Each scene shows the same named points in several views. A view is turned or mirrored, and shifted as a whole, has a little noise and may leave points out.
In the rows, 100 means zero.

Scene 1
View 1
fedip: [105 115 105 109 103  89 103 106  96 103 102 104  98 132  85  93 137  87
 116 117  99 101  96 113  90 122  96  96  72 113  62  82 109  98 116 103
 103  83  99  95  82  92  99  97 117 101  88  91  96  87  95 112  88 108
 106 106  90 103 112 107  94 104 104 117 101 106]
rane: [ 88  93 113  91 107 107 103 109 116 104 110  82  89 115  78 104 123  99
 100 106  90 115 107 104  86 111 107  94  76 117  66  94  93  97 111 107
 103  87  98  94 105 100  92  95 121 106 100  80  88  83 107  94 115  89
  86 100 111 101  97  87  92 100 105 117 106 111]
nup: [ 99 108 103 102 106  96 106 101 102 104 101  94  90 130  88  95 128  90
 114 114  87 100  92 107  85 117  94  93  72 116  66  86 111  98 119  99
 109  85 101  91  88  99  97  99 124 104  92  83  96  88 102 109  96 107
 105 104  98 102  99 105  89 103 104 117 101 104]
poto: [ 85  81 111  85 102 113 112 113 129 109 113  82  75 117  75 105 120 100
  96 104  75 124 108 100  77 107 104 100  72 121  70  99  96  97 111 108
 107  87 102 100 109 103  92  94 127 109 105  76  84  76 111  90 134  86
  83 103 126 100  88  78  90 100 110 118 109 109]
lazep: [ 95 105 115  96 110 101  96 107 103  98 108  85 102 113  81 103 130  97
 101 108 106 108 107 109  95 115 110  91  80 112  61  88  91  98 112 109
  97  87  94  92  99  96  94  94 114 104  94  86  90  89 102  98  98  92
  90  99  98 101 112  95  95 101 101 115 104 113]
pulo: [ 85  91 100  89 113 109 112  97 118 108 103  76  72 127  89 102 108  97
 110 108  64 102  87  95  76 109  92  90  72 126  73  96 114  98 124  94
 120  88 105  83 101 110  93 101 138 109 102  69  94  88 115 101 114  99
 100  99 117 101  73  98  82 101 104 115 102 102]
Tifav: [ 87 120 104  98 139 103  83  74  85  87  94  56 107 113 105 106 100 100
 116 107 102  67  72 101 101 116 101  62  90 121  64  87 109  97 135  86
 118  94  93  55  96 113  92 107 129 103  89  68 106 117 114 107  60 107
 109  85  82 103  89 128  80 104  82 110  91 106]
Vaked: [ 97 117 113 102 120  97  87  96  89  92 102  80 113 112  89 103 125  97
 108 109 115  92  96 111 102 118 110  80  85 112  60  85  94  98 118 103
 100  88  90  80  95  99  95  99 115 102  88  84  97 100 102 103  76 100
  98  94  84 102 114 109  92 103  93 113  98 112]
zufun: [ 95 117 125 100 121  99  76 104  87  86 108  76 128  97  81 109 132 102
  96 105 138 101 112 117 113 119 126  79  91 106  53  85  74  98 108 113
  85  89  83  84 102  94  94  93 103 101  89  90  92 100  99  92  76  87
  85  92  80 101 133  99  99 102  91 112 101 120]
Rafas: [101 115 120 104 109  95  88 110  92  94 109  92 118 110  79 102 139  97
 101 110 126 107 112 117 104 120 117  90  83 106  56  84  84  97 107 114
  88  85  89  94  95  91  96  92 104 101  89  94  91  91  95  99  86  94
  89 100  86 101 130  97 100 102  99 115 103 117]
Kibok: [111 127 106 115 104  83  96 103  83  98  99 108 111 131  87  90 143  84
 119 120 113  95  95 118  99 126  97  92  76 108  59  77 108  98 115 103
  99  82  96  93  76  90 100  98 111  98  81  97  99  93  89 116  71 113
 110 106  76 103 125 116  96 105 100 117  99 106]
Berev: [ 96 115 106 101 120  98  93  92  92  95  99  79 103 120  94 100 118  95
 114 111 100  86  87 106  96 118 100  80  81 117  63  86 107  98 124  95
 109  88  96  77  91 103  96 101 123 103  89  80 100 101 105 107  77 105
 105  95  88 103 101 115  87 104  94 114  97 107]
Bug: [ 87  86 113  88 100 109 109 116 125 108 113  87  82 117  73 104 126 100
  95 105  83 126 112 104  81 109 107 101  73 118  67  97  93  98 108 111
 102  85 100 103 106  99  93  92 121 108 104  81  85  75 107  92 131  85
  82 104 121 100  97  77  93  99 111 118 109 111]
View 2
poto: [104 120 133 127 112  71  94  88 115  97 143 105 121  98  75 116 119 101
 100  98  88  67 113  91 115  74 103  96 108  85 129 102  85 102 117  74
  99 105 109 115 117  71  95 120  97  93 111  95  87 104 139 113  92  88
 104 108 126 122  77  90  94  87 112 100  99  98]
Vaked: [111 109  99  92 101 103  94 112 108 102  95  93 110  89 101 107 104  99
 111 112 103 124  94  93 101  79 103 116 107  87 113 106 109  99  96  96
  89 113 106 107 105  91  92 105 114  98 107  83  86 118 118  93  97 111
 109  84 100  77  87 106  91  98 108  86  98 104]
Tifav: [120  85  94  87  94 125  88  94  99 114  68  85 110 105  88 111 102  99
 103 127 127 133 111 104 108 109  96 121  97  89 106 101 110 104  95  92
  94 120 109 104  88  88  86  96 103 114  86  96  73  98 102  88 102 116
 109  73 104  79 102 114  82 119 118 101 106 116]
rane: [105 117 121 116 109  80  95  97 113  97 129 102 117  94  85 112 115 100
 104 101  91  87 106  90 111  73 103 103 108  86 124 103  93 100 109  82
  95 108 106 113 114  78  94 116 104  94 111  90  88 110 133 107  93  95
 105 101 117 106  78  95  92  90 109  95  98  99]
zufun: [100 114  91 105 107  98  99 124 117  91  97  98 106  82 113  93 102 106
 112 104  92 133  86  74 101  57 109 119 109  92 112  96 107  93  89 110
  86 115  90 113 106  98  86 121 123  91 120  81  98 123 118  91  97 114
 110  83  98  64  77 105  76  86 101  73  93 105]
nup: [118 116 116  88 100  90  91 101 101 104 116  91 117  92  86 121 112  90
 112 110 102  98 100 110 101  88 100 107 111  81 121 117 105 101 108  79
  91 107 124 104 115  82 100  93 106  99 102  81  81 119 130 101  94 101
 105  95 106 100  86 102 111 100 114  98 100  95]
fedip: [117 122 111  79 100  89  93 112 101 102 114  90 115  84  96 120 110  88
 118 107  98 107  90 110  95  82 101 109 115  80 121 121 111  99 105  84
  87 106 125 103 119  86 103  91 114  95 106  73  85 130 132  98  94 104
 106  95  99  90  83 103 116  97 110  91  98  92]
Berev: [117 104 103  88  99 104  90 102 101 107  94  89 112  94  92 115 106  95
 110 117 110 118 101 105 103  92  99 115 106  85 114 110 108 101 100  88
  91 113 115 104 104  87  93  96 108 103  98  86  80 113 117  94  98 109
 107  84 103  86  91 107  97 106 114  95 101 104]
Rafas: [104 122 100  97 106  89  98 123 114  92 111  97 110  79 109 103 105  99
 116 101  88 120  85  84  98  59 107 114 113  87 117 105 108  94  96 101
  85 111 102 109 115  94  93 113 121  89 121  76  96 129 128  95  95 108
 109  90  98  74  76 102  92  85 101  77  94  96]
Bug: [103 124 130 123 113  70  96  95 115  94 144 105 119  93  81 114 118 100
 102  96  85  73 107  89 113  68 104  97 110  85 129 103  88  99 114  78
  97 104 107 115 120  74  95 121 102  91 115  90  91 111 140 112  91  89
 105 108 122 116  74  91  95  84 109  95  98  95]
Kibok: [119 123 100  67  97  95  93 123  99 102 102  87 112  78 106 117 105  86
 124 109 100 124  81 110  88  79 102 115 116  80 117 124 118  96  98  91
  82 108 125 101 119  93 103  86 121  94 108  67  87 138 128  92  94 111
 107  89  89  76  84 107 118  98 107  84  95  90]
View 3
Bug: [106 119  83  95  97 127  78  89 125 120 122  80  81 114  87  83  90 109
  70  84  97  78  94  93  77 106  75 130  91 104 110 125 103 124 104  95
  95  89 105 113 105 113  95 139  80  85 123  96 103 100 110  94 131  98
 113 105  83 100  98 100 118  95 112 109  81 107]
Tifav: [114  98 104  88 109  88 112 102  83 131  96  62  85 114 100 120 106 125
  95 116 102 123 117  91  89 115 114  76 116 124 107  99  87 111 121  78
 117  72  82  85  86 103 117  89 105  96 100 108  66  91  79  67  82 119
  87 109 113 115  80 100  82  99  86 121 100  75]
Kibok: [105 124  82  94  79 113  96  73  92 113  93  56  70  81  58 115  81 122
  92 129 117 112 130  78 104 128 105 118 100  95 116 113 111 112 120  95
 136  81  87 101  94 113 126 107  85  85 120  87  66  87  96  87 111 125
 116  94 108  94  78 104 110 110 105  84 106  74]
nup: [112 118  85  91  98 117  89  85 107 117 109  64  76  91  72 104  92 117
  85 105 105 102 112  88  96 118  99 111  96 105 114 125 104 118 110  84
 119  78  96  92  97 115 120 120  93  90 118  98  85  99  94  87 113 114
 105  97  97  99  92  99 115 107 103 106  92  91]
lazep: [103 117  88  96  87 114  91  85 104 121 106  72  79 112  84  98  86 115
  79 108 104  95 109  87  81 113  86 122 100 102 110 108 102 117 114  99
 108  88  94 115  98 109 101 118  80  83 118  92  82  89 105  87 119 109
 115 106  97 101  84 104 104  97 107  98  94  89]
fedip: [108 122  81  93  87 118  91  78 102 114 104  61  73  86  64 106  86 118
  87 115 110 104 119  83  99 122 100 118  96  98 115 121 109 117 114  90
 126  80  92  98  98 115 122 117  87  87 121  92  78  93  98  89 115 119
 112  94 100  95  86 102 115 108 106  93  97  84]
pulo: [118 108  89  88 120 117  87 100 119 123 122  71  83 104  91  94 107 112
  80  81  92  94  95  98  89 106  96  97  96 118 111 134  96 124 103  71
 101  74 102  80 100 114 114 128 103  96 114 111 101 109  89  84 109 105
  91 101  88 104 105  94 114 102  99 131  79 105]
poto: [109 117  84  94 104 127  78  93 128 121 126  81  83 116  91  82  94 107
  70  79  94  77  90  96  77 104  76 124  91 108 109 129 101 125 102  89
  92  87 106 107 105 114  96 139  84  88 121 100 106 104 107  93 129  97
 107 105  82 100 102  99 119  95 110 117  78 111]
Rafas: [ 98 120  88  99  73 111  95  78  95 119  97  70  78 112  78 103  78 118
  81 123 111 100 118  81  81 119  85 131 103  96 110  98 105 113 121 110
 115  92  89 126  96 108  99 111  73  79 118  84  70  80 110  87 120 114
 123 106 104 100  74 108 100  97 110  83 102  79]
Berev: [110 110  93  91  98 104 100  91  94 123 101  63  80 103  84 111  95 120
  90 114 105 111 116  88  92 117 104 100 106 111 110 110  97 114 117  86
 119  78  88  94  92 109 117 105  95  91 111 100  74  91  90  78 100 117
 101 103 105 105  83 102  99 103  97 108  98  81]
zufun: [ 94 114  96 100  73 102 102  83  85 126  92  72  82 127  91 106  79 119
  82 127 110 103 118  81  74 117  85 126 111 102 106  83  99 110 126 115
 111  94  85 135  93 101  90 101  71  77 112  84  63  73 109  81 114 113
 121 114 109 108  67 111  85  92 105  84 106  73]
rane: [106 115  87  94  97 119  85  89 115 122 115  76  81 115  89  90  91 112
  75  93  99  87  99  91  78 109  81 122  96 107 109 118 101 120 108  94
 100  87 100 111 102 111  98 128  83  85 119  97  94  97 105  89 123 103
 110 106  91 102  93 102 110  95 107 109  86 100]
Vaked: [105 112  94  95  88 103 100  87  91 123  97  66  80 111  85 109  89 120
  87 120 108 108 118  85  86 117  97 110 108 107 110 100  99 112 120  96
 117  84  87 109  93 106 108 103  86  86 112  94  69  84  97  80 106 116
 109 106 107 106  77 105  94  99 101  97 102  78]
View 4
Bug: [ 95  99 115 116 126 100 109 128 112  91  84 102 105 111 102 131 118 124
  99 125  99  87 118  68 113 125 102 122 111 118  85  85 104 124 107  92
  82 106 116 113 105 101  99 109  90 123  99 100  92 111 113 101  95  86
  90 100 113  96  98 101  98  91  69 134 129 111]
Vaked: [106 112 103  91 132  86 102 134 122  91 100  82 110 102 118 109  89 127
  82  79 104 105  96  80 114 111  94 102  92 102  84 107 110 119 107  86
  93  92 103  80  98 106 104 108 105  99  89 102 100  92 103  60  92 108
 102 104 101 103  97  87  90 120  95  95 108 105]
poto: [ 97  99 119 120 125  97 107 126 111  90  87 103 108 109  98 134 118 123
 109 131  99  86 122  70 110 123 103 121 111 117  86  85 100 124 105  94
  82 108 119 119 109 103  99 107  85 117 101  97  90 113 113 103  95  83
  96 101 116 101  96  96  98  85  64 133 130 113]
lazep: [ 99 105 107 101 130  95 107 133 118  91  92  90 106 108 114 117 102 126
  84  95 101  96 104  73 115 118  97 113 100 110  83  97 109 121 108  87
  87  97 107  91  99 102 103 110 101 113  92 102  99  99 109  78  94 100
  93 103 107  96  99  97  94 110  86 114 117 106]
nup: [103 112 111 102 124  83 105 124 123  96  93  86 106 105 100 111 112 122
  92  99 114  97 107  84 106 120  96 117 111 102  87  96 102 126 108  86
 103 100 109  94  93 103  77 118  87 100 100 103  87 108  97  71  83 101
 104 105  94 106  91  78  98 102  88 109 110 103]
pulo: [109 111 123 114 124  79  98 118 118  92  98  95 117  95  88 126 114 122
 126 127 107  94 120  88  99 112 104 113 108 103  89  95  94 122 102  98
  98 109 121 117 109 107  86 108  75  91 105  93  82 116 100  85  85  86
 119 103 105 118  87  71  97  80  69 109 119 112]
zufun: [100 106  96  88 139  98 107 143 118  87  97  83 107 108 134 112  79 132
  67  69  94 104  90  68 126 112  93 100  85 108  81 107 118 114 109  84
  79  88  99  72 100 104 125 104 120 116  81 104 110  83 114  65 101 110
  88 102 110  90 105 107  88 133  97 101 113 106]
Kibok: [100 115  99  89 128  86 109 130 128  99  90  76  98 111 113  95 106 123
  63  67 118 103  92  83 112 122  90 117 110  98  84 101 109 128 112  76
 108  91  97  70  80 100  71 127  99 103  94 110  93 100  94  54  81 117
  94 106  83  98  94  81  95 124 108 103 100  95]
Berev: [109 116 108  95 130  77 100 128 124  94 103  81 113  97 109 109  94 126
  95  86 109 105 100  87 107 109  95 103  96  97  85 108 104 120 106  88
 100  96 106  85  98 107  93 110  96  89  94  99  93  97  98  59  86 106
 113 105  98 110  92  75  92 111  92  91 106 105]
fedip: [100 112 105  97 126  86 108 127 125  98  89  83 100 110 105 104 112 122
  78  87 115  99 101  81 109 123  94 119 113 102  85  96 105 128 110  80
 105  96 103  84  85 101  73 124  92 105  98 106  90 105  97  66  83 107
  96 106  89  99  93  82  98 111  96 111 107  99]

Which points are out of place in each view (at most two, in the order of its rows)? Write - if all are in place.
view 1 => pulo
view 2 => -
view 3 => -
view 4 => -

Scene 2
View 1
zofut: [113 106  79  67 118 114 123  88 104 101  71  89  92  88  93  93  83 116
  83 137 100  91  82  86 118  76 131 120  79 106  71  62  64  66 109  71
 118  87  96 107 104 103 121  94 110  96 100 115 114  95 105 126  95  88
  90 101 117 108 133 105  79  98 122  59  88 104]
Nav: [ 84  98  65 109  90 106 113 107 105 122 119 103  92 103  67 116  89  89
  78 111  73  94 105 124 121  81  81  93 100 104 102  83  92 112  96  86
  68  86  56 121 105 103 100 110 108  96 100 113 105  84  95  81  98 101
 120 100 116 108  95  79  92  92 116 107 109  86]
Num: [107 105  73  83 110 110 121  93 103 107  89  90  94  97  83  95  86 106
  81 130  93  89  87  94 117  79 122 111  85 106  81  70  73  75 104  73
 105  86  85 111 107 105 115  98 109  94  99 112 110  92 102 111  92  92
  98 103 120 107 120  98  82  98 122  73  99  96]
vok: [ 93 108  95  99  90 127 115 103 102 108  84  97  95 101 100 101  84  90
 108 102  99 103 106 101 102  73  98 113  84 102  99  76  80 104  97  95
  89  83  91 107 110 104 115 100 125 105  97 102  90  94 119 107  95 106
 103 105  97 121  93  92  87 106  99 103 100  97]
nabo: [ 99  97  75  75 108 109 118  97 108 110  80 100  87  83  85 109  82 112
  76 132  85  95  88 109 128  78 103 109  88 105  76  65  72  89 109  79
  95  90  75 114  93  98 113 100 102  96 102 121 116  89  94 113 102  93
 103  95 115 107 126  92  82  89 123  69  89 102]
let: [ 88 115 104 116  77 138 115 107  98 107  93  95 102 116 107  97  87  74
 127  81 105 105 118  97  85  71  95 113  83  98 115  84  87 114  90 105
  83  79  98 103 123 108 115 101 139 108  95  89  73  96 133 100  89 115
 104 111  88 130  70  92  93 116  82 128 109  91]
Bareb: [107 118  85 104 100 125 121  95  97 105  98  84 104 117  93  84  88  88
 104 108 105  91 100  83  93  76 129 115  81 104  98  79  81  77  95  80
 106  79 101 106 127 111 117  98 130 100  96  95  88  97 122 106  83 100
  95 113 111 117  94 101  87 113 104  97 112  89]
komel: [104 108  85  84 105 120 120  95 103 105  80  92  94  96  95  96  84 103
  94 121  99  95  93  92 111  75 117 116  82 103  84  69  72  82 104  81
 104  85  93 107 108 104 117  97 116  99  99 108 103  94 111 116  94  97
  95 103 109 113 113  99  83 102 111  80  96 100]
liti: [102 105  86  79 105 119 119  96 104 106  75  95  91  90  96 101  83 105
  93 122  98  98  93  95 114  75 112 116  82 103  82  68  71  88 105  83
 102  87  91 108 103 103 117  97 114 100  99 110 105  93 108 118  97  98
  97 101 107 114 117  98  82 100 113  78  92 102]
Mek: [ 97 101  60  99 103 102 118  99 105 118 114  96  93 103  65 105  88  98
  71 125  79  88  94 111 123  83 105  98  95 107  91  78  84  89 101  74
  85  87  64 119 108 105 104 107 106  93 101 115 111  86  93  90  94  93
 111 102 126 102 110  87  88  92 126  88 107  88]
Gase: [100 110  70 107 100 113 118  98 100 113 113  89  99 113  76  94  88  90
  87 113  91  88 100  99 107  80 115 104  90 105  98  81  86  84  95  77
  94  82  80 114 119 109 108 105 119  96  97 104  99  91 107  92  87  97
 105 109 120 110  97  92  90 104 115  98 114  86]
Turo: [ 81  87  64  92  93 100 111 108 111 124 106 113  82  84  66 127  84 102
  67 124  65  97  99 136 138  81  69  91 102 104  90  74  86 118 105  87
  62  92  46 124  87  96 100 111  94  96 103 127 119  81  82  88 107  99
 122  91 116 105 111  75  89  80 125  91  95  95]
nit: [101 107  81  92 102 118 119  97 102 107  90  92  95 102  89  97  86  98
  93 117  96  94  96  96 109  77 113 112  85 104  90  73  77  86 100  81
  99  84  88 110 111 105 114 100 117  98  99 106 100  94 111 108  92  98
 100 104 111 113 107  96  86 103 112  88 101  95]
View 2
Num: [ 88  88  86 119  95 112  99  84  97  89  85 122  74  75 105  86 110  92
 102  76  87 100  98 106  94 141 100  91 103 120 105  83 100  88  88  81
 117 103 104  54  97  91  79  88  97 107 109 105  91  97  91  95 112  92
  98  93  96 130 124 118 120  92 134  78 119  97]
Nav: [ 83 106  84 105 107 105  97 112 118  97  88 124  79  92 107  97 125 104
 114  97 121 105 104  97  78 110 110 102  94 104 118 104 110  93  73 113
 115  83 120 104 100 118 104  90 100 110 103  75  85 104  78  89 119  87
 106 112 100 125 104 104  95 108  93  81 103  90]
komel: [ 84  94  98 130  93 109  99  85 106  86  87 111  83  78 102  90 109  86
 103  82  87  95  96 106 104 136  93  95 104 112 106  95 102  97  99  86
 111 105 105  61  97  86  76  95 104 105 107 107  88  99  95  99  99  94
 101  98  90 122 120 128 121  94 131  82 114  98]
Gase: [ 77 100  84 111 102 104  97 101 107  84  87 109  90  80 115  88 118  94
 110  97 101  95 103 101  90 133 110 102  99 114 103  98 102  88  90  97
 109  89 116  83  97  92  98  94 101 108 105 100  86  96  92  95 115  72
  99 103  84 124 112 115 125  88 110  95 108 106]
vok: [ 76 104 110 135  97 103  98  96 122  85  91  98  93  84 102  98 115  84
 107  97  97  92  96 102 110 121  91 103 101  98 110 115 109 109 106 102
 101 100 111  85  99  89  82 102 111 102 102 100  83 103  97  99  87  92
 106 108  82 111 107 133 114 100 115  88 106  99]
let: [ 65 115 120 140 102  96  96 108 136  79  95  76 112  87 108 100 119  78
 112 116 102  83  98  98 120 116  92 114 100  89 107 135 112 118 119 115
  89  94 120 107  99  81  92 112 119  98  96 103  77 103 103 101  77  78
 107 118  67  99  96 141 122  95 102 106  95 109]
Turo: [ 94 100  83 109 103 111 100 104 114 106  86 144  61  96  95 101 122 108
 111  81 122 113 101 100  72 104 105  92  95 103 126  95 113  94  63 107
 123  90 113  95 100 133  93  82  95 111 106  64  90 109  69  87 121 109
 109 108 118 130 110 100  73 122 101  61 109  76]
nabo: [ 96  88  89 122  94 115 100  83 101  97  84 137  63  81  95  92 110  96
 102  67  94 107  94 107  87 128  94  87 102 114 115  82 103  93  80  83
 122 106 101  56  99 107  72  84  96 109 111  91  93 103  83  93 111 112
 104  94 110 132 124 115  99 107 132  62 120  83]
Mek: [ 86  96  76 103 103 109  98 100 104  94  85 129  73  84 109  90 118 103
 110  87 107 105 102 101  77 128 112  96  98 117 111  88 103  84  73  96
 119  89 114  81  98 109  97  86  95 110 108  88  90  99  82  90 126  85
 101 102 101 132 116 105 109  98 111  80 112  94]
View 3
Bareb: [ 99  66 107  92 106 107 112  92 115 110 105 109 114 113  97 114  89 105
 103 114 103  93  88  96  62 130 105 129 119  86 111  91  97 109 117 112
  93 111  88  82 102  83  94 133 105 105  80 108  93  79  85  93 114  91
  93 104  85 103  95 110  90 117 117  82 113 111]
nit: [ 98  87 113 107 111 102 105  96 107 104  96 101 100 111 101 118  82  99
  95 116 105  98  92 108  62 129  92 114 116  91 105  98  91 118 109 113
 102 107  91  90 102  80  94 117  88 100  89  95 106  88  80 107 114  87
 102 101  88  98  94 102  86 109 109  85 114 112]
Nav: [104 114 107 118  98 111  91 143 120 106  76  95  75 102 111 112  72 100
 114 121 101 103 122 114  93 129  95  97 110 111  97 105  92 119 105  95
 125  92  96 104 106 105  94 101  93 113  85  81 120 105  91 108 112  87
 122  99  95 101 121  84  91 102 111  88  99 105]
Mek: [102 110 107 108 101 101 105 129 124  94  81 110  83 104 108 126  74  92
 101 124  97 101 110 118  80 135  86  89 115 106  91 106  89 119 110 101
 112 104  89  98  91  87  90 103  79 101  87  93 125  96  90 113 118  79
 108  90  93 102 104  98  91 106 109  87 105 111]
zofut: [ 93  92 120 109 126  86 111  71  96  90 100 107 105 114 100 134  81  88
  67 117 106 101  74 119  39 132  72 102 117  81  98 101  86 124 108 123
  92 117  89  88  90  56  89 111  62  81 101  97 114  85  71 123 119  78
  91  93  86  93  71 111  81 109  97  81 127 120]
Gase: [102  88 104  99  99 107 108 117 123 104  91 110  99 108 102 119  82 101
 108 120  98  97 104 106  77 133  98 110 117  98 101  98  95 112 114 104
 105 106  88  91  97  90  93 119  97 106  80 102 109  88  91 100 116  86
 102  99  90 104 104 104  92 111 116  85 106 110]
Turo: [102 135 117 134 109 103  84 141 110  99  70  88  61 101 116 118  66  93
  99 122 105 107 121 128  87 128  79  80 105 113  91 112  85 130  97  99
 132  89  99 112 104  99  93  83  72 105  95  68 134 113  83 124 114  82
 129  94  99  94 115  77  86  95 100  91 103 106]
komel: [ 97  85 115 109 117  99 104  87 101 103  99 101 102 113 100 120  83  99
  88 115 107  98  87 109  55 129  89 115 116  87 105  98  90 120 108 116
  99 108  92  88 102  75  94 116  84  96  92  95 106  88  76 110 114  86
  99 102  87  96  88 103  84 110 107  83 119 113]
let: [100  61 111 109 107 123  90  97 101 134 107  81 107 113  99  88  88 121
 121 106 114  94  99  86  74 118 124 152 111  88 128  87 101 109 109 107
 109  93  97  86 131 107 106 135 133 122  77  88  78  89  80  82 101 107
 111 122  87 100 115  86  87 112 121  85 109 102]
liti: [ 95  91 119 114 122  97 101  83  96 102  98  96  99 113 102 120  81  96
  83 114 109 100  85 113  52 127  85 112 114  85 106 100  89 123 105 117
 101 107  93  91 104  73  94 112  79  94  96  89 108  90  73 115 114  87
 102 102  88  93  86 101  81 107 102  84 121 113]
vok: [ 97  79 114 115 114 110  94  94  98 119 101  86  99 113 101 103  83 109
 102 110 112  97  95 101  65 123 103 129 112  89 116  94  95 117 106 112
 108  97  96  91 119  92  99 120 105 108  87  86  94  92  76 100 107  97
 110 112  88  96 103  91  84 108 110  86 114 106]
Num: [ 97  96 113 106 114  94 111  95 110  93  93 110  99 111 101 130  80  91
  84 120 102  99  89 116  57 134  81 100 118  91  96 102  88 120 110 114
  98 112  89  91  91  70  90 111  74  91  93  98 116  88  81 116 119  79
  96  93  89  99  86 107  85 108 105  84 116 116]
View 4
komel: [111  88 100  93 103  86  87 102 104 106 103 119  89  93 122  76 102 111
  95 105  85 119 102  96  92 111 104  98  80  91  94 106 100 122  97  91
 118  88  97  96  71 125 100 106  83 110  97  99  89 111  85  81  90 101
 107 100 119 111 112 103  72  90  93  98  98  87]
Num: [111  86  96  96 108  90  80  92 109 100 102 115  79  91 116  70  89 110
  91 106  85 112  98  98  90 115  95  96  81  99 108 105 104 136 100  90
 117  82  98  99  70 120 107 110  84 106  95 105  77 114  79  82  89 100
 103 102 120 113 111  93  68  92  96 104  97  72]
Nav: [ 91  94  89  90 114 104  83 101  95  75 110  93 109  86 102  82  93  92
  84  98 112  92 102  78 112 127  91 110 118 111 112  83  87 130  90  66
 112 115  98 103  89  92 106  90  99 119  85  95 101 124  99  88 102  95
 128  89 101  88  86  82 101  99  79  95 112  80]
nit: [107  89 100  91 104  90  86 103 101 103 104 117  94  90 119  78 102 107
  92 104  89 115 104  93  99 109 102  99  86  91  94 101  96 122  95  84
 119  92  97  97  73 120  99 103  86 115  95  98  91 116  88  81  92 100
 114  99 115 104 108 102  77  94  89  94 101  87]
nabo: [113  94  86  99 110  88  86  96 112  80 107 105  86  99 111  74  88 113
 100 107  90 115  94  92  79 134 100 102  89 112 114 105 105 137  99  93
 113  97  99  96  79 113 111 105  87  92  99 106  84 102  85  89  92  96
  99  96 122 121 104  83  75  82  98 113  99  77]
let: [ 98  92 112  81  92  86  97 124  82 118 107 122 126  85 131  93 135  98
  91  97  99 122 119  85 122  92 118 106  94  68  59  95  78  87  86  73
 122 106  93  94  78 123  81  88  87 140  93  80 120 124 109  76  99 103
 139  93 100  82 104 124  94  99  74  70 108 121]
liti: [114  91  95  95 103  83  90 103 107 100 104 117  90  96 122  77 101 113
  99 107  85 123 101  96  85 118 106  99  81  94  95 107 102 123  98  95
 116  91  97  94  72 124 101 105  83 102 100 101  88 106  87  84  90 100
 104  99 121 116 112 100  71  84  95 103  99  89]
zofut: [121  88  95  99 105  80  85  93 116 104 100 122  73  98 123  68  91 121
 100 110  73 125  95 103  74 119 101  93  68  97 104 116 112 134 103 104
 118  76  99  95  66 131 107 116  77  94 103 109  74 102  74  83  84 101
  91 104 131 128 120  97  57  82 103 112  91  76]
Bareb: [104  83 112  87  98  90  82 104  95 126  99 129  92  83 127  75 110 104
  83 101  85 114 110  98 111  89 100  94  79  74  81 101  93 114  93  81
 124  78  96  98  66 129  92 107  82 132  90  94  89 128  84  74  89 105
 121 105 111  95 115 115  73 103  86  83  97  88]
Turo: [ 97 100  76  97 118 101  86  98 105  52 114  81 107  94  95  82  85  97
  94 101 113  96  95  76  94 149  93 114 120 129 127  88  93 141  94  75
 107 123  99 101  96  87 113  90 100  96  91 100  98 109 100  96 104  91
 115  84 108 103  82  67 101  86  87 111 112  78]

Which points are out of place in each view (at most two, in the order of its rows)? Write - if all are in place.
view 1 => zofut, komel
view 2 => nabo
view 3 => -
view 4 => nit
